A landscape with many peaks, sampled at points; each row gives a point and its height.
From any point a climber steps to the highest of the 2 points nearest to it. It stops when none of these is higher. Distance is the straight distance between rows; heights are no part of it.
gan height 5.61: [133  97  85 153 130 159 143 139 111 115 100 119 175 149 103  82 119 163
 140 105 182 134 156 122 116  71 120 125]
begak height 3.32: [137  85 116 174 146 153 137 114 127  92 142 175 188 125 132  99 142 120
 177 124 120  64  81 129 117 164 114 140]
gesad height 6.98: [125 110  73 144 166 156 129 142 163 174 169 129 143 136 145 152 117 152
 111  91 179 127 139 118  80  99  91 121]
Banos height 2.80: [123 154 105 125 182 156 142 161  36 197 105  73 113 131 151  85 130 118
  83 104 143 155 152 139 162 111  91 130]
nazok height 3.06: [109 165 145 111 179 174 150 160 108 100  91  79 150 148 124  97 116 113
  82  86 112 154 123 126 179  45 142 132]
vaz height 4.10: [151  93 170 191 111 110 146 125 108  42 113 160  99 142 171 125 172 142
 158 142  95 103 118 192  94 180 126 121]
Zeli height 2.04: [137 128 108  91 194 163 123 134 107 162  91 126 109 166 134 161 129 104
 117  97  98  85 133 109 159  91 107 104]
zono height 1.62: [155 182  83 147  83 114 139  74 135 109 149 151 107 147  96 211 118 133
 159 129  62 141 116 137 136 140 110 119]
duvab height 6.69: [107 116 116 179 119 132 157 167 124 108 148 133 138 116 132 161 140 171
 118  86 126 154 195 130  57  78 144 140]
luzo height 1.74: [130 159  92 150  98 130 128 105 180 139 151 121 113 134 102 187 142 128
 119 141  61 105  89 125 143 157 100 130]
Tav height 4.27: [149  95  81  65  99 174  95 108 124 147  96 151 114 182 120 119 139 155
 147 122 149 138 150 130 150 106 121 103]
lizi height 2.01: [148 103 169 155 191 145 113 119 145  83 157 133 162 136 172  93 128 120
 129 131 182  66  80 150 157 165  88 135]
zaga height 4.23: [134 130  92 158 177 158 143 114 149 129 147 124 158 123 119 120 126 110
 133 140 146 137 130 103 119 111 153 117]
vuf height 4.83: [138 123  67 117 135 126 101 111 102 199 117 101 142 163  74  92 124 155
 133 122 149 166 108 113  94 113 116 145]
Leda height 7.52: [135  92  99 122 127 136 109 131 177 177 130 120 113 143 125 173 126 136
  98 123 171 153 160 128 100 119  86  96]
balu height 1.85: [117 150 105 132  94 170 154 136 186 129 154 147  91 152 125 197 139 130
 145 143  91  85 114 129 157 142 113 122]
Nin height 2.59: [121 131 173 124 150 163 112 133 170  92 151 147 135 132 179  93 147 172
 130 109 168  83 100 132 136 133 115 122]
Zetu height 0.16: [165  69 127 168 129 102 104  81 116 111 155 165 127 108 149 136 133 129
 159 157  99 145  72 165  80 188  91 130]
Dof height 3.40: [101 161 117 171 200 134 152 133 122  85  97  49 162 109 116  63 107  79
 103 139 162 105 109 112 174 116 131 143]
tifil height 2.58: [129 167  75 140 165 154 159 176 109 141 142 122 167 139 111 179  90 125
 129  90 140 147  96  89 123  82 149 144]
sor height 0.37: [166 101 152 147 110  88 102  73 121 105 137 166  70 105 161 134 163 134
 132 145  81 146  92 186  69 191  78 113]
kekez height 4.30: [163 122 166 148 141 117 145 147  93  75 115 131 133 128 116 140 110 119
 161 172 104 144 116 126 132 140 182 131]
seto height 4.38: [ 86 143  90  57  73 105  90 162 138 177  88 134 121  91 101 150 152  83
  84 108 149 200 131 115 127 106 163 128]
mun height 1.50: [178 107 155 119 146 146  88 117 139 104 157 120 136 122 172 110 125 119
 142 155 133  93  87 132 164 185 130 132]
bebat height 0.72: [116 135 141  90  65  63  78 108 163 142 150 155  82 120 178 165 132 104
 158 145 108  97 115 165 133 118 151 108]
Muruf height 2.66: [122 117 180 127 132 111 127 165 172  73 104 125 122 124 155 115 170 145
 128 141 172 122 127 141 105 136 178 110]
kuv height 2.60: [ 83 118 184 140 145  97 144 128 156  83 119  78 211 139  87  48 106 130
 112 114 156 163 123 155  91  81 105 135]
Nuzo height 5.11: [156 114 124  86  95 144 121 142  77 147 109 144 137 157  88 169  75 158
 157 133 162 195 166 107 133 113 148 139]
mireg height 0.57: [176 165 132 160 142  72 121  83 120 118 161  88  91  89 115 143 138  99
 119 187  76 174  90 149 103 170 122 142]
tolu height 4.25: [ 81 143 125  87  35  92 168 138  97 157  95 161  94  60  94 166 105 107
 113 175 115 185 159 140 126 138 157 123]
tofe height 6.04: [ 91 126 155 167 119 134 157 144 175  89 146 155 122 129 164 148 150 173
 114  90 126 112 176 135  87  98 134 114]
Puneb height 2.34: [129 146 102 133 166 168 152 163 155 116 144 141 136 158 134 193  75 131
 134 119 128 110  87  98 141  90 134 115]
maz height 6.50: [115 109  96 208 142 124 160  85 138  42 180 193 132 121 148 109 130 147
 191 134 126 110  89 174  62 118  96 181]
Mupes height 4.02: [128 135 144 119  84  87 115 160 147 180 119  86  99 123 110 140  83 137
  97 162 127 175 107 104 131 158 126 109]
bule height 2.35: [123 130 154 108  87  91 127 163 151 116 119 126  88 120 151 143 163 140
 144 147 156 140 157 144 101 109 208 124]
Vinop height 6.33: [141 107 101 111 112 149 125 152  91 148  73 111 137 117 146  87 144 153
 116  98 188 138 172 124 148  86 108  88]
suk height 1.53: [135 111 122  73 115 133  84  96 167 160 105 152 125 158  99 143 155 101
 101 131  85 100 141 113 160 133  98 110]
bitud height 4.67: [106 144  94  36 115 142 130 169  76 180  83 124 120  77 108 156 120  67
  83 119 142 174 138 112 161 105 134 127]
bik height 3.90: [148 120 141 115  98  68  88 132 171 157 119 125 118 122 107 168 110 137
 103 149 119 149  81 105 101 138 100 104]
Saled height 3.84: [131 136 123 111  91 136 126 156 106 173 128 111 127 121 117 116 158 137
 120 106 104 135 175 100 118 137 178 136]
Likas height 5.42: [124 118 137 173 100 107 150 120 147  81 137 160  93  99 177 153 127 161
 140 111 122 115 186 140  84 105 114  85]
dipo height 3.04: [126 158 118 117 168 145 113 139  71 179 121  62 119 171 163 102 132 133
  86  72 128 104 158 117 172 133 100 123]
retat height 4.45: [117 120 126  94  47 121 153 141  75 159 121 155 117  75 100 154 107 139
 129 139 126 187 186 121 110 134 151 154]
gose height 4.68: [149 120  83  63  93 168  92 125 105 153 114 141 123 189 105 158  97 146
 138 125 127 190 148 116 148 113 133 114]
Novus height 2.06: [107 151 119 151 155 181 162 158 169 118 149 145 115 154 134 156 103 126
 146 132 100  63  77 115 160 135 116 128]
goboz height 1.71: [116 118 136  87 164 164 115 112 153 183 109 139  92 173 113 151 155 110
 117 118 104  61 140 129 164 146  76 111]
gegom height 3.53: [111 122 107 110  65 127 104 162 124 176 131 123 127 160 153 130 136 136
 104  77 108 102 183 118 132 154 117 106]
zek height 2.84: [ 97 146 196 108 164 135 133 140 154  85  97  85 161 153 141  80 134 139
  79  76 126 132 124 132 159  88 131  93]
kul height 3.21: [136 135 104  87 154 170 122 122 169  99 125 132 107 121 155 135 155  90
 131 148 113 122 128 106 183 131 201 106]
togov height 3.18: [116 125 153 111 152 199 125 111 149 147 155 169 126 156 135  69 153 190
 158 102 150  63 110 137 134 122  96 154]
Tufod height 3.02: [ 99 124 224 137 129  84 130 156 136  68  97 128 143 121 164  81 146 141
 127 124 173 130 162 124 117 154 176  98]
kikab height 1.16: [115 113 169  88  86 115  91  88 171 129 138 190  85 106 138 151 171  82
 148 156  82  86  98 158 165 173  96 142]
devi height 4.99: [126 166 190 159 173 105 175 153  74  76 128 122 158 122  80 137  79 108
 147 166 111 146 104 124 124 109 172 185]
buz height 0.66: [171 144 145 152 149 101 122 111 131  97 152  79  91  78 150 137 158  97
 122 175  85 143 107 142 145 184 165 138]
fub height 5.52: [119 170 183 116 173 150 176 162  91  96 123 108 121  96 103 149  67 107
 110 163 108 153 129 109 167 101 178 168]
tik height 2.82: [114 176  71 150 160 146 171 171  71 151 153  97 177 128 102 127  76  91
 124  88 144 127 107  96 139  77 147 192]
kup height 3.24: [107 152 135 147 192 151 157 127 139  68  99  68 185 139  92  92 103  84
  98 120 126 122 118 121 172  61 135 151]
zupar height 3.58: [129 119 212 142 127 110 144 167 103  58  97 135 161  96 137  82 116 124
 132 129 111 128 122 118 133 131 174 119]
resu height 4.12: [ 95 147 140 108  46  87 137 140 122 163 101 119  86  96  94 146  97 112
  88 176  94 195 124 113 138 155 148 124]
Fupiv height 3.72: [115 108 140 113 118  98  91 110 188 170 150 151  93 153 116 165 139 167
 118 145 105 141  91 124  76 156  95 125]
tir height 4.22: [130  68 122 185 133 129 129 104 142 107 157 180 156 104 124 117 160 143
 190 130 145  66  96 159  83 179  74 164]
Fes height 4.66: [122 112  74 170 151 116 129  88 154 142 161 148 157 117  99 134 134 125
 154 148 124 137 112 111  81 135 120 129]
Mura height 0.91: [132 120 144  99  76 104  97  94 155  90 145 183  79  98 182 149 174  86
 176 155 103  84 105 194 144 148 136 127]
bida height 2.70: [104 140 197 153 180 111 133 131 153  80 121  83 181 142 129  68 120 138
  91 111 164 129 126 138 129 111 119 116]
veg height 0.80: [164 150 151 150 119  87 130 117 139 115 153 100 104 101 155 144 144 115
 125 149  86 101 149 128 145 153 139 110]
Baduv height 3.77: [138 155  93  92  95 136 122 106 163 115 140 145 111 104 131 177 190 104
 134 131  98 141 141 118 156 121 204 124]
Rog height 5.70: [119 123 113  90  83 106 100 130  93 167  67  99 129 141 148  90 165 138
 110  78 185 115 183 121 167 133 106  74]
Val height 3.03: [111 173  97 150 149 162 176 147 102  99 124  96 182 132  76 104 106  99
 123 127 140 137 117 105 161  72 171 179]
reku height 6.05: [124 147 155  98 171 172 176 168  50 155 123 121 118 118 105 137  56 111
 103 155 130 159 145 112 163  98 156 160]
soli height 5.72: [149 109  95 154 132 156 130 101 132 115 190 168 149 140 130 167  92 176
 160 109 139 140 153 125  96  83 120 159]
turum height 1.17: [155 130 152  98 129 124  90 130 128 108 110  80 117 130 159  99 121 107
 133 145 129  81 117 105 194 180 149 105]
pabe height 5.26: [117 130 137  85  96  87 101 136 123 179  62  96 125 108 107 102 143  96
  92 124 149 130 155 104 164 154 120  85]
sizi height 5.10: [143 146  75 165 148 106 140  88 123 160 197 151 155 123 112 169 100 121
 155 112 106 155 138 106  88  98 124 156]
baf height 2.39: [161 125 138 102 166 118 126 153 111 164 102  90 118 146 108 139 112 119
 119 133 132 116 120 102 138 117 123 107]
gem height 3.42: [147 121 149  86 116 129  98 118 170 135 145 148  85 166 124 168 144 147
 155 175 102 122  70 142 125 175 126 141]
sed height 3.61: [100 144 119 152 197 143 165 127  97 138 123  82 154 130 122  39 114 109
  95 128 175 150 144 124 146  83 135 142]
Komu height 3.30: [148 130  84 118 109 167 111 155 103 185 140  93 143 173 136 115 128 128
  97  83 121 103 165 120 147 133  90 116]
ler height 4.98: [104 142 129  79 102 116 147 169  90 194  75  94 115  72  99 126  97  89
  77 131 130 132 131  97 172 148 114 107]
gok height 3.71: [117 101 122  85 119 203 119 117 130 160 110 167 101 172 144  97 154 176
 151 105 149  89 142 144 151 110  85 123]
pozi height 5.12: [120  90  74 140 113 136 123 119 109 165 101 110 150 139  81  79 117 169
 159 129 163 150 142 105  88 128 137 131]
sivi height 3.85: [117 141 103 150 187 142 133 125 135 165 146  88 137 127 147  71 117 133
 103 125 173 146 127 109 130 123 145 118]
vumov height 6.21: [ 92 125 110 202 126 109 157 135 134 105 165 129 159 120 120 101 115 175
 145 102 142 137 147 119  55  83 154 166]
rusi height 4.82: [152 126 140 191 104  94 143 110 124  58 137 138  88 104 176 126 134 159
 158 135 115 117 136 157  93 152 109  90]
bapug height 3.96: [128 101 115 142 138 154 116 107 129 132 100 149 171 130 127  80 156 135
 157 113 134  58 105 107 151 178  97  93]
nefim height 5.60: [149 140 139  90 142 172 161 156  58 138 115 132 139 146  83 157  79 129
 125 142 175 189 163 133 154  98 145 154]
sar height 5.17: [111  99 125 224 134 133 161  85 125  85 177 189 111  98 164 100 166 123
 182 120 132  92  90 201  84 186  65 173]
bosaz height 5.59: [ 91 123 122 198 157 104 149 102 162  86 184 163 155 131 150  91 124 153
 159 128 129 111 107 137  57 104 130 173]
Fozu height 0.84: [119 137 151  96  47  62  81 106 141 158 135 129  94 119 167 128 116  98
 127 140  87 118 161 134 145 135 152 114]
Von height 1.36: [125 133 147  82 109 124  88  81 180 131 127 190 104 127 103 177 147  88
 114 151  50 105  98 123 167 148  95 141]
Firal height 0.49: [168 151 150 138 115  60 108  87 130 119 139 123  53  94 150 141 148 129
 117 158  79 163 113 160  72 157  98  95]
Voz height 0.96: [149 125 158 103  80  65  90 123 130 124 116 114 108  89 155 116 131  98
 130 154 113 114 140 114 158 180 154 106]
zit height 4.11: [134 149 102  83  80 116 122 149 141 153 109 121 136  87 104 151 183 108
 121 108 128 142 144 106 130 120 188 132]
zasu height 4.70: [143 142 133  87  51  94 117 109  89 150 116 159 127 114  74 183  91 145
 144 144 115 214 160 119 134 140 152 157]
Lud height 2.83: [118  79 190 193 175 113 137 124 145  51 130 152 184 150 140  95 139 126
 135 143 149 106 115 169  80 146 113 137]
kire height 2.57: [152 132 130  94 200 133 126 130  78 192  92  63  93 128 120 116 116 112
  96 146 148 150 137 122 165 107 106 121]
Biv height 4.96: [118 131 140  99 125 132 111 110 122 135  87 126 138 146 151  88 172 145
 133  99 171  74 154 109 163 165 123  69]
sema height 3.36: [140  75 182 185 150 108 129 134 126  69 138 145 141 146 157 117 163 159
 148 144 152 107  88 183  72 180 129 146]
Sevu height 4.77: [142 122  74 129 114 129 109 122 112 189 174 113 157 145  96 151 104 152
 126 106 118 166 133 109  83 115 124 166]
Bip height 6.34: [114 112  75 159 151 179 144 115 147 129 188 158 165 168 128 140 104 146
 134 100 158 110 154 137  99  73  88 163]

Where does a climber stop that starts at each point below?
Fupiv | reku
mun | reku
bebat | zit
Muruf | reku
balu | sizi
sor | Voz
kire | zit
sema | duvab
seto | Vinop
